Points on a hilly landscape, in no order, each with its height.
From any point a ball takes the steepest step (drop divided by distance) to one of its 2 nearest points. It stops when none of these is lower. Distance is the straight distance between rows; heights are no part of it.
Boso h=291: [ -5  -7   9 -10  -9  13  16   1   0   9  10  -9   6 -22   0  10   8 -21
   2   0]
zusof h=51: [  1  -3  -5  -3  -2 -12  -7  18  -4   2  -3  16  -5  -9 -14   3 -19 -11
   1  -3]
Zaruk h=298: [-29   1   1   3   5  -5 -12  -5   9   4  11 -20  -2   6   3  -7  -2  17
 -13  -8]
gek h=652: [ 32 -14   0  -2   0  11  -3  -7  -3 -10  -8 -13  -6  -8  -2  14  14   5
   0   2]
Febo h=178: [ 11  -9   6  -3   7   6   6  -8  -5  -6  -7   2   3   1   7   5   0 -13
   1  10]
Tovi h=188: [-13  -4  18  -4  11   6  -3   2   6  13  -7  -9   0 -14   3  -3   1 -15
  20   4]
Mugub h=431: [  9 -13   9  -3  10   4   3 -14   6 -14 -11 -11  -6   1   5   8  16   9
  13   0]
Zisop h=87: [-11  -5   4   2  -2  -6  -6  16   1  -4 -14  21  -7  -6  -4  12 -17 -20
   8   0]
vofi h=209: [  8  -4  -5   5   7  -8  -3  13  -4  -4 -10  23  -3  12  12   9 -15  -5
  -4   1]
Bik h=202: [ 18  -5 -14   7 -26   8   6  12  -2   4  12  -1  -6  -2   6  -6   4   2
   0  -9]
zudo h=166: [ 28   4 -13   2 -10   1  -5   5  -7   6  -4  21   2  10   6   2  -9  -3
 -15   7]
Lal h=324: [ 26  -6   2  -6 -13  13   8 -10  -5  -1   3  -9  -4  -5   8  14  17 -15
   1  -6]
tozul h=388: [-17   8   5  -7   2   1  -9 -14  10 -12   5  -4   7   5   5 -22  14  21
  12  -8]
muda h=186: [ 14   5 -21   3  -6  -9  -1   8 -10   3  -8  30   2   8  11  11 -11  -7
  -9   5]
vifut h=229: [  7   4  -6  10   7  -6 -16   3  -1   6  -3   2  -4  17   4  -4 -13   3
 -17  -5]
Zaf h=127: [-22  -7   4   2  -2  -2   2  11   4  -2  -8  15   2  -1 -11  15 -10 -29
   2  -3]
goke h=263: [  4   4  -7 -14  -2  -7   3   9 -17  13  -4   5  -5 -11  -1  -4  -7   1
  -2   7]
ruk h=526: [  7   5   4  16  14  -5 -14  -9   4  -6   0  -6   4  19   5  -8   0  14
   3 -11]
ramag h=585: [ 18 -13  -2   0  -5  12   4  -7  11 -19  -8 -12 -17   8  -4  16  13   4
 -13   0]
Ruzo h=498: [ 13  -5   6  11  18  -5   0  -6   4 -17  -1  -3   7  13   3   0   4   6
  -1  -3]
likil h=643: [ -8   7   8  17  13  -9  -9 -12   6  11  14 -15  10  18   8   3   0   8
  -2 -15]
Nugud h=271: [-16   2   3   5   8   0   2   4   9  -8  -4   9   1  13   1 -12 -14   4
  10  -8]
givuz h=239: [ 24   4 -20  12 -29   9   6  -2  -3   4   8   0   3  11   6  -9  10   4
  -3  -5]
Fitiz h=565: [ -2  10   8  15  11  -3 -22 -16  12  -2   5 -19  12  18   4  -3   3  16
   5 -17]
datov h=177: [-14  -7  10   1  -5  11  -4  12   8  -2  -6   7   0  -4   3   7  -8 -26
  -3   8]
rana h=163: [ 10   7  -7  -9  -9   4  10   6 -14   0  12  -9   2 -20  -2  -6   4   6
  -2  10]
zevak h=646: [-20  15  13   0   2   4 -14  13   7  -2   0   2  14  -2  -6 -19  -6   4
  24   0]
luk h=220: [ 12  -1   3 -10  -5  10  11  -9  -6  -4   8 -12   5 -16   2   2  10  -2
   2   8]
las h=82: [ 19  -2  -3   0   2  -3   1  18  -5   3   5  15   4  -8  -3   0 -14  -2
   0   1]
Zopot h=241: [-19  -7  20   6   3  14  -3   4  18  -8  -5  -1   4   4   0  -5  -7 -15
   2  11]
bepi h=126: [ -1 -12  18   2  13   6   4   4   2  -2  -6  -2   1  -5   4   3  -7 -12
   9   3]
mepob h=100: [-17  -5  -7  -9   1 -11   8   1  -7   6 -11  15 -15  -2 -14  -2  -5  -4
  16  -8]
buzeg h=374: [  9  13 -11   5  -7  -7   8  -4  -7   5   6   8   5  15   2   3   2  -2
 -21  -6]
teme h=555: [ 15  -9  -9  10  -3   8  -1 -13  13 -10   5  -3 -17  15  -3   9   7  15
 -19   2]
nusa h=428: [-38  10   4   6  -1   0 -19   0  11   8   7 -11   6   8   2  -9  -4   3
  -6  -8]
Lufim h=235: [  9  -5 -12  -9  -4  -3   2   4 -16  11  -8  14 -12   0   4   7 -10  -2
   3   7]
bon h=522: [-35  11   2   6   4  -7 -26   5  10   5   4 -15   6 -12  -7 -12  -7  10
  -1   2]
zofa h=111: [ 26  -8  -5  -1  -1   2   1   7  -7  16   4   7  -1 -12   7   8  -7 -11
   4   0]
zir h=292: [ 25   0 -23  12 -22   9   2  -7  -1   5   6  13  -1  14   5   4   4  12
 -19  -5]
gasun h=158: [ -4  10  -1   3  -2  -9   3  16  -6   4  13  -1   3  -8 -12  -1  -9   5
 -10  -8]
Rafom h=268: [-21 -17  14  -4   1   9   8  -7   9   2  -7  -1  -2   0   8  -8   3  -6
  18  -4]
Mukaz h=470: [ 23 -17   4   4  10  -3  -1  -4   2 -14 -10   1  -3  10   0  10   7   8
   7   3]
duf h=43: [  3   5   4   1  11 -11   2  -4  -2  -4  -1  -9   3  -4   0  -4   4  12
   1   8]
bek h=164: [-13   4  -3   5   7 -14   0 -10   3   4  10 -10  -4  10  -1  -2  -3  17
  -7  -2]
lor h=245: [ -1  10  -2  -4   5  -6  -4  15  -4  -4  -5  10  10  -2  -5  -6 -10 -16
  -9   8]
besi h=266: [ 25  -3  -5  -5  -5   1  10 -11  -7  -4  -2   3   1   2   0  12  13  -4
  -9   2]
gon h=146: [-15   6   0 -11   4  -7   4  10 -10   8 -18  11  -7 -12 -19   6 -10 -16
  21  -2]
kili h=363: [ -8 -10  20  -1  11  10   5 -14  10  -8  -8  -9   0  -2   5   4  11  -4
  19  -4]
Pupu h=244: [ 17   4 -21   7 -14  -2  -4  -7  -9  15   4   5  -4  12  -1  -4   0  15
 -20   2]
lavab h=608: [ 28  -9 -11   1 -12  10   6  -5   1 -15  -1  -7 -11   8 -11  17  21  12
  -9   3]
Nofel h=170: [-23  -6   3  -8  -2   0   4   0   3   2  -8   9  -7   0  -4  -8  -1   4
  20  -5]
reto h=517: [ 15  -2  -9  16  -6   4  -5 -13   7   2  10  -3  -3  18  -2  10   3  11
 -24  -5]
vom h=153: [ 18  -6   8  -4  -1  10  -1   2  -6  21   4   1  -1 -25   5  12  -3 -20
   1  -8]
Feko h=201: [ 10  -4 -16  -3  -7  -2  -1  -4 -10  10  -6  12 -12  11   4  -5  -9  10
 -10   8]
rozol h=402: [-22   4   2 -13  -5  -2  17  -1  -8   0   1   2   3  -2  -4   0   3 -10
  -4   8]
nul h=256: [ -7   7   2  -3   8  -5  -4 -18   8 -17   0 -16   2   4   0  -6  20  25
  15  -1]
Vazot h=574: [-27  12   6  -2   4 -11  -6   6   9   2   6  -8   4  -9  -9 -10  -3  13
   6   5]
Nad h=277: [  6  -3   5 -12   9   1   9  -1  -4   6   2 -11   1 -22   1   0   4   0
   9  14]
lono h=260: [-10  -8  13  -6  15   2  10   0   6   9  -1  -9   3 -24   0   9   4  -3
  19   7]
fike h=715: [-17   8   4  11  16 -12  -7  -2   2   9   7   1   6  22  -1  -2  -8   3
   1 -20]
Sedet h=320: [-18   3   1  -8  -1   0  -2  -7   5 -13  -5  -9  -8  12   4 -17   1   8
  -5   3]
Ratu h=319: [ 17   1 -10  -2  -6  -6  15  -5 -13   4   5  14   2   8   4   4   2  -1
  -6   2]
dak h=214: [-18  19  -1  -5   2  -5  -7  11  -5  -3  -3  -1   3  -7 -12 -13  -8  -8
   0  13]
mor h=223: [ 20  -3  -1  -5   1   6   4 -13  -8 -14 -18   1  -1  12   2  11  14  -8
  -4   8]
Riti h=195: [ -1   9  -8   7  -1  -8 -10  13  -4   4   6   8   1   4  -4  -3 -15   2
 -18  -9]
patek h=630: [ 25  -3  -9  -3 -12   6  -1  -6  -5 -14   2 -16  -4  -9  -7   9  19  14
  -8   2]
nipor h=303: [ 11  -2   9 -10  -3  10  14 -17  -3  -7   2 -14   3 -14   4  16  24 -16
   1   3]
kun h=237: [ -7  -4  -1   5   6 -11  -1  11   2  -5  -9  22  -3  12  -1  -1 -17   3
   5 -10]
gotu h=249: [-11  -5   3  10   7  -4   3  -6   4  -3   4   5  -6  16   1 -11  -4  15
   1  -6]
lun h=451: [  7   5  -8  10   2  -7  -4 -11  -5  11  11  -6   4  18   2   4   2  10
 -26  -7]
fegi h=417: [-25   0   4  -9  -6  11   1  -9   7  -8  -2   1  -4   9   9 -20   6  13
  12  -4]
Ledut h=219: [  1  -6  13  -1   4   6  11  -2   1  24   8  -6   1 -26   0  11   3 -20
   5  -5]
kedov h=347: [-14  -5   5 -13  -9   1  12   4  -6  12   1  -2  -1 -12  -7  12   8 -17
   4   1]
dozeg h=617: [-23  16   8   2  10  -6  -3   4   7  -8   3   1  15 -10  -2 -18  -2  15
  18   1]
Vuk h=300: [-24   7  10   8   3   4  -7  12  11  -7  -6   1  12   4  -6 -11  -1 -12
   3  10]
Sot h=122: [  5  -2  -5 -12 -19   7   5  12  -7   5  11  -3  -7 -16   0  -7  -3  -2
   0   1]
pup h=180: [-18  11   0 -11  -4  -1   0  12  -6   7  -6   4   5 -16 -15  -2  -7 -13
  11   8]
dum h=140: [ 27  -6 -16   3 -12   4  -3   5  -3  10  -2  20  -1  -5  17   7  -9  -4
   0  -2]
Tadi h=261: [-17  10   4  -5   1  -1  -9   2   0  -3  -5  -2   1   0   3 -19   0   3
  -6   9]
gepir h=110: [ -1  15  -3   0  12 -10   2   8  -4   1  11 -10   6 -12  -6  -7  -3   7
  -6   4]
dito h=143: [ -7   6   8  -2  11  -5   2  -6  10 -20  -2 -17   6  -2   1  -5  16  10
   5   7]
vas h=165: [ 16  -8  -7  -2 -12   4   8   6  -1  -1  13  -5  -4  -4   2  -3  -4  -1
  -9   0]

Call two points neighbours if one is among the 2 nearest of the other. Go from one point of each pair to the other, from neighbour to neighbour, staying as low as possible. Name the highest point that can't be avoided.
duf, zusof -> fegi
zofa, Sot -> lun
zusof, bek -> Nugud
mepob, zusof -> lor
Sot, Feko -> goke
Feko, bepi -> Nad
